Each row is a point on a tangle of strands that fork, close into loops and nearly touch. The rows are in no order.
(in the rows, 128 means zero)
Two points are linked if the straight distance between their rows is under 90.7.
lupel: [149  64 104 149 156 166 132 114 179  97  85 123 163 144 157 122  75  59
 129 182]
kuda: [128  80 133  98 107 128 129  97 141 142 111  83  92 106 114 108 171 172
 108  67]
Dav: [159 153 110 127 112 169 169 173  56 135 137 108 130 159 105 143  91 148
  87 112]
gazup: [126 123 154 130  93 158 112 116 115  67 128 143 132 127 115 170 154 115
  98  71]
Bevi: [115 168 164 101 141 120 130 172 116 208 194  98 160 141 134  98 122 126
 115 144]
bavu: [ 95 142 153  95  97  90 108 142 115 113 156 122 156  90 107 142 159 127
 131 111]
zafo: [164 137 124  90  71 121 110 113 116 145 170 104  64 106  96 121 187 141
 138  79]
lun: [136 145  91  97 134 138 114 177 111 132  99  69 165 143 124 143  81 149
 174 203]
Binud: [142 135 157 109 185 110  89 165 111 116  70  81 110 138 132 127 146 134
 142  83]
tak: [126  94 146 143 182 159  77 172 170 112  82 134 164 157 151 113 129 107
  99 103]
Por: [152 181  91 140 129 177 128 116 169 180 207 172 129 106 140 103 169 128
 136 109]
rizem: [175  96  99 131 115 120 138  35 177 107 158 144 147 120 134 112 112 100
 107 135]
zotab: [113 118 138 112  48 123 117  59 154 117 186 151 101 119 134 124 186 115
  76 119]
pap: [ 66 110 142 174 157 105 146 138 127 160  71 150 108 108 140 119 133 187
 172 167]
busu: [135 121 115 130  82 180 155 114 150 173 178 132 102 103 101 113 170 145
 117  90]
Potu: [161 116 162 123 187 119 106 135 134 138 100  82 110 147 148 100 140 122
 104  72]
Kenu: [174 137 108  88 126 112 148 110 128 127 160 114 173 114 104 108  99 124
 163 195]
zuv: [119 167 138 111  62 118  87 139 105 104 175 175 100 110  94 158 184 139
 130 106]
tuvi: [122 154 118 123 140 110 123 173 102  94 109 131 143 158 157 144  79  59
 123 177]
masu: [130 117 136 133  70 142 175 101 116 109 179 138 154 112 115 148 122  92
  98 124]
tireg: [ 82 110 138 150 152 161 172 140  95 138  51  72  99 130 121 134  93 151
 174 148]
Rof: [160 115 114  93 162 162 112 183 120 126  93  63 149 156 137 134  80 110
 161 170]
Nenod: [ 98 131 149 123 152 170 109 203 109  94  80 120 172 150 113 154 116 116
 124 111]
Vosak: [171 151  81 130 122 126 173 145  81 168 122  78 119 145 119 136  89 156
 137 166]
biv: [129 109 152 129 120 172 139 140 137 134 151 112 169 128 106 126 132 112
 101  91]
pemus: [116 137 137 143 104 145 107  84 161 125 163 180  93 123 144 122 169 141
  94  90]
sil: [116 149 174 133 150  65 137 127  85 120 120 124  67 129 154 126 142 120
 107  88]
Dazod: [ 93 103 150  98 148  76 112  73 172  87 140 155 172 152 165 110 114  91
  75 134]
sili: [157  88 142 112 165 146 127 142 146 124  93  62 152 141 141 112 100 100
 143 148]
Foni: [203 147  81  89 151  91 144 113 102 145 131  72 125 129 123 113  89 131
 176 193]
nevo: [177 121 122 100 134 141 114  90 173 113 170 135 178 110  97  90 127 112
 138 134]
Fuloz: [108  87 173 171 181 144 139 162 158 189  88 110 127 144 161 112 115 168
 145 147]
mima: [112 123 162 137 104 189 164 138 113 164 164 126 102 114 108 119 154 144
 100  71]
lol: [174 128  87 160 137 126 152  94 130  81 101 139 110 149 156 138  77  60
 137 152]
gama: [109  91 159 122 111 160 120  89 141  80 115 131 134 140 130 150 139 130
  59  65]
lavap: [150 134 126  98  77 142 158 120  97 128 186 111 141 118  97 149 133 112
 110 106]
nagek: [115 103 148 174 114 141 207 102  92 149 131 144  72 121 132 118 109 131
 124 118]
Zoken: [139  85 137 106 145 113 127  80 151  90 115  96 166 133 145 108 115  96
 102 123]
kito: [ 99 157 118 136 131 145 123 135  70  63  57 109  79 127 106 161  95 127
 168 106]
vad: [115  81 125 159 154 139 148 116 158 104  70 106 125 153 182 123  64  46
 118 198]
Girof: [124 138 166 116 139 168 137 165 103 172 146  97 121 126 105 119 152 143
 102  60]
naf: [ 94 118 162 112 157  78 126 117 108 101  68  65 115 123 154 132 131 116
 108 107]
sek: [116 148 151 157  83 143 134 109 111 126 173 188  65 119 125 134 167 134
 115 103]
dem: [132 139 112 128 131 174 151 184  87 134 103 104 156 162 117 146  84 135
 119 145]
zuk: [108 138 114 118 142 127 110 169 135 131 106 114 179 123 121 153 112 143
 188 188]
bul: [135 156 167  96 116 101 114 140  78  82 136 107 124 137 124 154 142  96
 103  78]
rodi: [133 183 131 126 125 162 137 194  97 186 186 130 158 166 130 106 107 124
  72 122]
Muz: [137 179  94 151  96 114 124 127 136 144 194 206 142 122 117 148 134 122
 141 151]
Peze: [ 87  99 149 135  46 129 193 102 119 130 172 133 132  94 112 148 143 118
  99 133]
mikap: [197 134 120  74 141 133 123 114 149 138 173  94 166 112  84  92 117 133
 157 148]
pimo: [125  97 139 129  77 131 146  39 145 114 168 146  94 134 148 136 151 109
  57 107]
zudef: [151 170 126  88 135 149  74 210 105 148 156 113 195 152 109 123 118 150
 109 129]
zes: [ 97 159 168 145 134  88 142 131  69  80  98 142  75 139 152 150 124 105
 116 108]
fezi: [113  85 130 101 112 149 107 126 150 126 100  97 122  95  87 133 180 188
 130  67]
koniz: [146  95 100 135  49 116 141  64 134  97 129 148  78 103 111 149 171 142
 133 139]
gebi: [140 146 130 120 112 109 139 140  84 152 133 127  51 116 109 128 155 165
 141  87]
Mogez: [ 83 115 159 148 161  86 159 116 107 130  61  97  86 124 161 116 116 133
 125 129]
dar: [104 109 106 133 159  70 115  76 171 119  83 144 128 125 160 128 126 147
 130 150]
Feke: [120 132 128  92 146 159  89 194 111 101  86  77 185 140 104 155 115 125
 152 134]
Fediz: [128 155 126  68  94  82 116 132  94  92 162 116 165  95  97 145 138 122
 151 144]
kez: [113 157 141 127  97 153 169 168  48 108 144 131 130 155 116 155 101 126
  80 106]
nal: [124  81 128  95  87  86 135  73 129 119 116  87  80 107 126 125 167 147
 111 100]
zeviz: [151 152  94 104 147 134  84 172 135 109 121 137 187 140 113 139 115 134
 173 166]
Rasam: [ 82  92 167 153  80 143 191  94 103 130 150 145  93 112 130 131 136 128
  91 108]
vule: [150 149  81 154 124 114 182 113 102 103  94 119 107 152 142 144  69  69
 149 181]
gek: [108 138 137 144  89 111 159 128 101 156 153 162  67 107 120 125 159 154
 138 119]
velo: [116 122 186 121 158 138 138 181 136 215 162  87 150 145 158 105 109 139
 139 156]
luma: [154 116 125 114  86 115 121 109 101 137 126 115  28 115 105 109 186 167
 145  79]
let: [122  86 156 138 176 158  87 148 188 152 111 116 178 148 143 100 131 137
 113 117]
Futop: [178 156 128 149 134 135 121 130 124  97 157 176 115 168 145 137 119  72
  98  94]
dega: [133 147 134  86  65 117  79 131 129 124 179 135 102  95  98 130 207 140
 132  82]
Gak: [129 151 149  83 148 120  78 192 112 121 130 101 182 135 105 141 138 132
 141 114]
turi: [160 123 135 165 161 122 122 126 148 106 126 173 117 164 171 112 110  55
  81 114]
tonev: [ 83 107 157 137 142 189 166 172 109 129  59  63 138 140 125 143  87 121
 147 146]
Desus: [155 147  80 170 124 109 122 108 166 130 157 204 150 118 124 138 121 120
 162 172]
Gop: [130 150 159  94 126 134 126 173  77 127 136  91 136 134 101 145 142 128
 105  78]
tidi: [ 73 117 162 123 135  99 102 107 139 115 116 156 108 128 148 137 159 159
  84  82]
gegab: [129 134 133 125 147 100 145 143 107 123 116 106 140 143 149 133 100  85
 140 160]
Buf: [133 157 137 111 142 157  99 165 168 156 197 165 199 144 119  96 116 100
 129 154]
vik: [133 102 103 113 114 136 153 124 141 137 113  80 167  95  92 142 128 148
 176 170]
renu: [ 82 104  99 175 146  96 142 100 147 147  70 180  84 102 139 116 142 192
 165 157]
musit: [109 128 130 146 172 110  86 145 159 101  58 131 147 137 150 137 119 126
 157 151]
tipo: [ 98 112 167 146 159 154 108 178 163 165 114 118 178 129 119 127 138 155
 136 126]
tegof: [ 85  96 101 125  99 143 145 148 136 137  97 106 158  75  81 157 152 182
 185 152]
buzu: [134 131 103 159 166  95  99 109 174 128  98 167 122 120 140 126 143 153
 151 130]
zugat: [105  97 159  95 116  74 130  78 108  97 105  81 101 119 154 136 141 125
  88  93]
Pil: [116 146 115 163 172 114  78 167 158 117  86 172 143 129 131 141 142 152
 170 136]
raraz: [156 123 124 134 152 130 111 105 180 155 161 132 158 118 131  87 132 120
 134 133]
rodav: [100 147 146 150 141  87 123 106  61  82  80 160  32 122 159 135 121 133
 145 114]
velu: [ 99 152 150 131 149  86  71 126 164 132 137 170 128 116 144 122 172 145
 110  92]
fep: [151 103 108 123 139 127 138 109 163 149 140 108 176 108 114 116 112 127
 175 193]
davu: [133 149 108 127  94 117 157 144  33 147 142 151  44 129 103 132 127 181
 144 111]
nuva: [172 194  85 132 140 151 119 143 142 184 200 166 132 145 128 105 130 129
 129 118]
Geba: [135  71 154 141 177 149 128 149 166 163  80  76 138 143 166 115 108 137
 148 156]
ledo: [158 168 101 149 137 151 145 160 115 182 170 149 137 163 126 116 106 134
 102 133]
gubob: [138  99  91 126 107 170 131  77 187 170 154 132  97 104 116 100 176 171
 114  83]
Tiv: [131 159 129 131 121 121  73 115 166 119 169 179 123 109 129 128 174 125
 117  90]
supe: [131 155 125 113 133 167  95 200 136 159 173 144 209 156 108 120 109 134
 116 160]
Gal: [124 111 114 137  88 154 107 126 135 124 123 171  87 104  87 136 180 186
 149  88]
nif: [ 84 126 164 146 143 160 142 188 112 132 101 134 165 137 115 140 124 139
 127 124]
nuris: [124 158  94 134 119 121 176 143  35 142 104 124  63 131 117 140  92 169
 145 143]
zemez: [123 121 116 171 142 132 177 121 121 112  67  98 103 154 159 133  62  62
 145 194]
muvu: [ 99 129 166 108 136  84  83 102 152  90 146 149 155 134 159 120 141 103
  80 100]
donel: [139 146 170 146 174 102 124 138 113 145 115 128  87 149 158  99 134 106
  99  80]
zamif: [154  88 107 169 157 176 118 136 176 105  99 155 169 150 135 128 105  95
 129 154]
sema: [125 116 126 143 133 124 145 120 155 172 147 122 151 104 119 114 135 141
 146 148]
zezen: [113  90 120 115  93 141  93  99 161 112 126 149 108 106 102 139 186 177
 110  78]
Pogiz: [113 150 127 184 144 143 128 125 163 165 153 191 114 123 140 112 144 139
 122 108]
denag: [ 95 101 155 102 109 107 108  75 153  97 141 140 135 140 149 145 150 124
  64  81]
kikib: [ 88 105 136 164 182 107 108 138 169 147  63 142 134 131 159 122 128 172
 157 161]
keku: [ 99 166 157  92 123 103 117 163 108 160 186 121 165 115 114 118 146 128
 119 123]
Doduv: [135 114 101 149  75 144 134 104 135 103 136 171 109 108 100 158 156 148
 141 126]
sus: [186 142  78 116 136  97 159  98 104 114 124  95 119 136 141 127  78  82
 164 188]
dobe: [ 83 149 117 129 148 148 147 157  66 107  47  85  87 137 111 147  80 147
 173 133]
Bep: [159 148 146 128 105 132 129 114  98  74 145 146 109 140 128 164 130  87
 101  92]
Bepu: [145  80  97 139  90 140 161  30 178 135 166 143 109 123 135 122 134 121
  85 124]
Rati: [177 134 104 136 154 126 157 146 115 187 143 104 128 157 140 116  83 132
 149 181]
Rotu: [121 139 141 124 165 118 105 157 101 126  77 108  94 113 113 136 153 172
 159  92]
fos: [117 149  96  90  84  73 121 106 115  76 143 133 165  81 108 152 124 114
 177 180]
bar: [105 130 139 148 150 144 124 115  46  76  69 131  50 130 136 140 108 134
 150  87]
tisim: [124 144 101 142 117 179 108 105 191 174 172 159 122  97 135  99 192 157
 120  91]
kavu: [123 174 121 172 156 126  93 132 188 162 178 209 147 132 153 103 145 111
 126 133]
Kila: [128 136 110 125 145 128  99 167 134  80 101 141 176 141 132 143 106  81
 151 169]
ramop: [136 113 113 127  68  89 129  56 147 126 171 148  82 109 131 120 168 128
 116 125]
Vuru: [ 89 100  90 146 152  81 135  80 151 123  51 134  89 116 148 131 131 173
 150 155]
Pafop: [156 149  62 144 104 113 139 106 148 102 162 196 179 113 116 149  94 104
 173 203]
laror: [172 110 106 150 157 107 124  90 162  89 105 146 131 155 170 108  94  62
 107 140]
Berup: [150  98 136 107 139 102 126  54 174  82 153 144 164 136 151  88 100  82
  91 147]
vin: [108 117 142 135 133 156 165 157 104 126  98  95 145 132 112 148 107 126
 135 133]
fev: [112 112 166 154 163 147 150 165 145 227 131  95 132 131 138 111 127 172
 161 151]
gidaz: [137  93 155 101 140 140 116  99 160 121 143  94 166 129 127 106 131 111
  84  85]
fumed: [127 155 136 108  69 117 166 144  56 121 161 120 112 129 110 160 128 126
  99 110]
sugan: [181 150 102 116 162  73 144 126 114 188 135  91 108 140 147 111  93 140
 181 204]
sireb: [128 175 130 134 137 127  97 127 180 148 206 194 181 116 138  85 131 101
 130 159]
Vap: [126  83 113 153 174 180  86 150 184  85  57 158 156 162 149 130 107 104
 103 127]
rusu: [135 145  78 118  85  98 123 112 137  95 166 179 172  91 100 147 131 120
 169 177]
Bito: [130 171  82 127 119  98 156 166  49 159  97  81  96 129 122 139  91 184
 143 174]

How many points has the smallest loop of links through each point below? Write - if it is on no loop.
dar | 8
velu | 24
mikap | 6
Fuloz | -

A fork is a point with three links, a tip a point with one. Leave the first point through the second and follow the links. Name the first fork or tip that comes.
Muz, Desus | gegab
Berup, rizem | Mogez
sili, Geba | Muz
rodi, ledo | Bep
Potu, donel | vin
naf, zugat | Berup
tonev, tireg | Rotu
